Each row is a point on a landscape with many peaks, with its height.
From any point a climber steps to the highest of the 2 points nearest to it. It stops when none of these is higher. Distance is the straight distance between rows; heights are no part of it.
fimuv: [ 26  -7   6  13  -2  33 -20  19 -14  -8   3 -39  -5  -5  -2  10  44   6
  -2 -24   6 -27]  height 37.4
lom: [-17  30  20  -8   9 -25  -6  -2   2  12 -16  11  12 -18   1   2   2  10
  -1 -11   5  11]  height 43.7
Bek: [-21  37  17 -22  -3 -21  -2  13 -11  -3 -10  -4   4   3   7  10 -13  -3
  -7   1  -9  18]  height 34.3
fusol: [ -4  29   4 -15  10 -20   2  28  -1  10  24 -13   0  -5 -20  17  13   7
   2  25   6   4]  height 36.2
nipeg: [  6  -1  21  -2  -4  11  -2  18   6  12 -21  25  -3  -1   0   7 -13  32
   8  -7   5  15]  height 43.1
Vavu: [ -9   5   1   7   5 -31  -3  -4  -2 -26  -3 -18   4 -24   9  11   1 -14
 -36 -22  -3  -3]  height 19.0
Giben: [ 26 -16  -1  12 -10  38 -19 -40   1  -2   4  -9 -11  16   6 -28   1 -11
   3 -17  12 -26]  height 27.8
buze: [  8   4  10 -15 -34  -7 -15  10  14   9   6   2  -5 -10   8  15 -10  -3
 -16  10   4  18]  height 15.7
Bodu: [ 37  22   9   5  -5  17 -18  14 -14   2   4 -37 -26  -8  -9   6  38  -3
  13   0  10 -26]  height 40.7
vigeb: [  4 -18   3  11  17 -14  16   4  36   0   5   2   3   3 -20  17  -7   5
  -2   3  13 -14]  height 36.5
nebav: [  2  21  10  -9 -15  -7   0  -2   1  28  27 -15   1  -8  -8  12  17 -15
  -3  21   9  14]  height 41.6
Nor: [-16   6  10   3  31  -6   5   3 -12  -1   8   4  29 -11 -20   5  22  14
  -9  -5   8 -13]  height 26.5
nug: [-33  -8  -5 -27  -8  -7   7  15   9  22  14 -15   0  17   2  21   5  -9
   2  16  -5  18]  height 24.4
Puve: [  3  -1 -18   0  -5  -9  20 -16  -4  -4   8   0  12  16  -1 -19  -7 -23
  12  20 -11 -10]  height 52.2
keb: [ 26  10   1  21   3  18  13   2  10  12   3 -32 -23  18 -11  -7   9  -9
  25   1  10 -18]  height 47.3
ragir: [ 13 -13 -17   5   5  14 -14  26 -19 -33   2  -2 -12   3 -14  15  -4  16
  -4   6  -8   6]  height 57.0
bubaz: [ -8 -10  15   8  13   2  -5   6   5   3   7   1  10 -12 -19  22  -1  20
 -15  -8   4  -5]  height 31.4
kisa: [ 32  -6  26  17   7  11  -1  15  25 -15  -6   1  -3  -3  -6   1  -5  10
  -9 -18  32 -23]  height 24.6
Mer: [ 10 -13  -2   4  17 -16  21   8  48   2  -9  38   0  -6 -13   7  -9  11
  14  -1  17 -20]  height 40.1
liso: [ 17 -16 -18  13  -6  29 -11 -22  -6 -25  -1   1  -7  31   4 -47  -2 -19
  14  -3   5 -15]  height 25.5
Ker: [  7   3  -8  13  11   6   0  -4 -21 -29 -10  -5   5  11   6 -21   4  -1
  -3  -5  -1 -15]  height 53.5
gonom: [  3  -4 -16 -24  -4   3 -22  15 -16 -17  36  11   1 -26 -25  18  10  10
 -24  26 -11  11]  height 42.8
rebi: [ -6 -11 -19 -17 -23   3  10  -3 -22  -6  -5 -18  -6  20  31  -7 -25 -26
  -1   6 -33  12]  height 3.7
rese: [  2  19 -19  -5   3 -16   3 -13 -11 -10  -5  -4  -7  -4   6  -7   7 -24
  -1  20  -6  16]  height 44.7
lotur: [-24 -10   4 -22  14   3  10  42 -10  -2   6 -18  13   0  -9  26  10  10
 -19  -7  -1  -6]  height 21.2
Levu: [ -3  25  20   7  -1  -5  -8   4  21  20 -17  19  -7 -21  -1  11  -4  15
  13  -9   6  26]  height 53.6
dus: [ -1   5 -20  -8 -11  17  -1  -4 -33 -14  13 -14  -1  10  -1  -9 -25 -19
  -7  15 -37  19]  height 0.4
zelom: [ 15  -4  -6   7   6   0  24   7   6   1   9   2   9  25 -24 -15 -17  -1
  19  26  -9 -24]  height 59.7
makek: [ -1  -1  11  11   8  30   5   5 -10  21 -19   3  -7   9  11  -5  16  12
  24 -17  -3  20]  height 41.1
Suz: [-13 -16 -23  13  27  -2  -3 -12   7  -9 -10  33  -4 -10 -15  -7   0  21
   7  -4  -4   6]  height 27.2
goz: [  5  -5 -16  36  12  -9  -7 -27  12  -8 -19  21 -11   7  21 -46   0  -4
  24 -19   6   5]  height 34.7
fenub: [ -7  34 -16 -31  16 -14  -9   3 -16 -22   3  27  16 -19  -6   0 -12   2
 -11  19 -15   8]  height 31.8
liviz: [ -9  -8  -5  17   4   7  21  19   5   5 -18 -12 -12  27   1   5 -15   8
  19  -5 -21   5]  height 29.9
dapen: [ -3  15 -28 -23  -1 -24 -11  -3  -8 -33  -1  32  -7 -11  10  -6  -3 -20
 -11  24 -14  20]  height 38.1
kosok: [-21 -12 -22   5  23 -13  15   8  -3 -18   6 -16  -1  -2 -16  15  -2   2
 -13  -1 -12  -5]  height 27.0
gife: [-13  -2  -2 -12   9 -22  -9  14 -16 -25 -15   3   8 -14  14  11   1   5
 -22 -15   1   3]  height 14.9
veti: [-12  -3   4 -20  -9  15 -22  -6 -24  -3  19  14  14 -20 -16   9  -4  14
 -21   9 -14  17]  height 35.0
tavuf: [ 17  -1   0   6 -38   5 -23 -31  -3   2   0  -8 -24  -8  18  -5 -12 -20
  -6  -5  -3   4]  height 42.5
firer: [-16 -22   0  34   5  11 -11 -45  -4  15   3  -7  -5 -11   7 -19  18  -8
   5 -17   3  17]  height 59.8
gazu: [-33   1   1 -22   0 -14  24   6  17  37  -1  16  19  13   2   1 -15   2
  30   9 -23  -1]  height 55.4
tamav: [  7 -14   5  25  12  19  -9  -9  -2  -9  -2  -8  -4  -1 -10 -11  19   4
   8 -20   8  -9]  height 61.2
Savi: [-13 -17 -17  -2 -26  -6   8   1   4   2 -11   2 -13  21  19  -2 -31 -10
   8  10 -22  20]  height 7.1
vuson: [ 23   6  -5  -9  -3   6 -19  11  -8  -5  32  13  -1  -9 -28   2   8   6
  -7  43  10   1]  height 48.0
duse: [  5   2 -14  -4  21 -21  10 -15  39  -3  -8  51  14 -11 -15  -9 -14   8
  22  13   2 -23]  height 43.9
Nek: [-23 -20 -18   8  12 -23  -4  -8   4 -21  10  -5   9 -25 -10  16  16  -4
 -29  -8  -4  -2]  height 23.0
Nif: [ 20 -25   4  21   5  19  16  19  26  15  11 -22 -18  21  -4   5  21  -8
  16  -4  23  -5]  height 50.8
dun: [ -1  30   8 -10  14 -12   2 -14 -20  -6   5  13  24 -10 -13  -9 -11   1
  -7  17  -3  -4]  height 34.2
Sado: [ -2  14  -4  20   9  -1   7 -14  -2  11 -30   1  -7  14  31 -26   0  -1
  28 -19  -1  -3]  height 38.9
muten: [  6 -36   4  22  15  17   7  13  22  -1   3  -3  -1   6 -12   5  31   2
   4 -23  31 -12]  height 55.2
bog: [ 22 -16 -13  -4  -3   6  10  34  -2 -35   0 -13  -9  13  -6  11  -5  -4
 -12  11   4 -18]  height 65.7
zulot: [ -2 -22 -23   9   6   5   0 -20   1  -1 -14  32  -1   8   8 -25   6   5
  22  -4   0   9]  height 31.1
gaf: [ -9   4  -2 -11  -2 -25   4 -20  20  28   9   5   1 -11   3   2  21 -20
   6  21  11  16]  height 35.8
fugur: [ -1   2 -10  21  16 -16  -8  -5  11 -24 -10   8 -15 -15 -11   0   2   9
   3  -8   2  12]  height 24.1
pabuv: [ 37   5  24  10 -12   1   5  26  24   4   9 -20 -13  -5 -11  12  -4   8
  -8   5  21 -24]  height 22.0
Fudi: [-28  -4   4  14   9  12  -5 -17 -16  19 -10  -5   0  -3  17  -7  25   4
  12 -21  -5  27]  height 49.9
nasok: [ -3  -3  -3   7 -13 -11 -19 -31   4  10   0  33   1 -15   0  -7 -13  10
  -7   2  -1  23]  height 41.3
favus: [ 13 -13  10   0  11  -2   5   8  33  27  11  22   5 -13   1  12  31   1
   8 -10  40   6]  height 30.0
sozes: [  4  -3  11   9 -14   2  -8 -30  -5  13   6  -6  -2 -12   1   2  10  -2
  -6  -4   2  11]  height 51.0
dob: [ -8 -18   3  -5 -15  16  -3  -7 -29 -11   3   1  14   6  12  -2 -25   5
 -24  -8 -17   3]  height 5.8
Tedaz: [-15   6  -9  -1   4 -28   1 -31  21   6  -3  43  10 -15  -4 -11 -22   8
   2   4  -8  -5]  height 50.9
leb: [ 16   2   9  -9  -7   3 -19  35 -10 -21 -13  13  -6 -12  -3  17  -6  25
  -3  -6   0   8]  height 48.5
vuz: [-35  -2  -1 -41 -16  10  -7  15 -22  11  14  12  10   1  -1  19 -15   6
 -11   5 -12  17]  height 24.3
gukug: [ -1  12  26  -2  -2   4   4  32 -13   5   0 -34   6  -3  -2  17  11  11
  -6 -10   3  -7]  height 26.9
fik: [  3  -9  -8  10  15  -9   2 -17  24  12   8  14  -1 -10  -7  -3  38 -16
  11   4  30  12]  height 32.3
goko: [ 28  30  10   8   0  12  -5 -18  -4   0  -2 -33 -14   0   1  -8  17 -17
  15  -2   6 -27]  height 43.8
kude: [ 28  16   2   4  -3  11   3  10  -4   2  19  -8  -2  13 -21  -2  -9   7
  13  32   2   1]  height 52.9
gukul: [  8   3  20   8 -16  25 -14   6 -16   2  -5 -48 -14  -8  -2  21  17   8
  -5 -26 -12 -13]  height 32.6
rik: [ 31  14  13 -10 -24  -1  -5  16  19  17   4  -8 -18   5   7  10  -4  -4
   0  17  21  -1]  height 19.3
kip: [-51  -9 -22 -26   2 -10  17  -3  -1  24   7   8  20  16  11  -2  11 -17
   6   6 -11  13]  height 32.2
bidif: [-29 -15  -7  -3   8 -21  26  12  22  22  -8 -11 -12  16   3  16  -8   0
   4  -6  -7  11]  height 24.2
Tosud: [  5  -3  10  -2 -18  -1 -20   3 -12 -28 -11  -3   0 -11  15   3 -27   5
 -27 -20  -8   0]  height 10.3
Timud: [ 23  -9  14  -2   6  -7   5  10  20  -2  -1  15   4   4   6  -4  12   1
  -1   1  41 -14]  height 27.1
rom: [ -1  -1  35 -14  -2   7  11  17   1  13 -10  11  18   4  10   6  -7  17
 -13 -12  19 -12]  height 32.4
Natu: [-16  20 -10   1  13 -22  15  15   4  -7  -1 -14  -3  -5 -21  19 -10   3
   0  18 -18  10]  height 31.5
fuboz: [-45  -2 -12 -24   5 -14  21 -17  -3  18   6  19  29   8   7 -14 -12  -2
  13   5 -28  -9]  height 42.3
Bav: [ 21   7  11  -9 -28  14 -20 -35 -18  -5   2  -3   3  -6  23 -13  -2 -19
 -17   1   9 -14]  height 36.4
simu: [-24   2 -18 -31 -11 -11  12 -14 -15  -2  10  22  27  12  16 -20 -33 -18
 -12   9 -32   2]  height 30.4
losol: [  2  30  19  -4 -11  -3   5   9 -11   6 -13 -23   1   3  11   3 -11  -3
 -12  -4  -3  -6]  height 26.8
nebor: [ 19  -5  17   5 -10  27   0 -27 -15   3   3 -16   9   5  13 -19   2  -4
  -9 -12  13 -34]  height 31.2
Mulo: [-10   3  -5  24   5   2   4 -14 -18  -5 -18 -23   2  13  33 -21  -7  -4
  -5 -29  -6 -20]  height 45.5
Votat: [  0  -8  11 -19 -41   4  -2   2   9   6 -11  -8 -16  10  27  10 -26 -10
  -5   4  -8  17]  height 11.2
ravod: [  9 -10   0  25  11  31  14  -1  -6  13 -14  -3  -7  29   1 -18 -10   8
  35  -8 -10   0]  height 34.8

Where does a climber stop that starts at each point below?
Savi | nebav
vuz | zelom
bidif | firer
gukul | tamav
zulot | tamav
Tosud | nebav
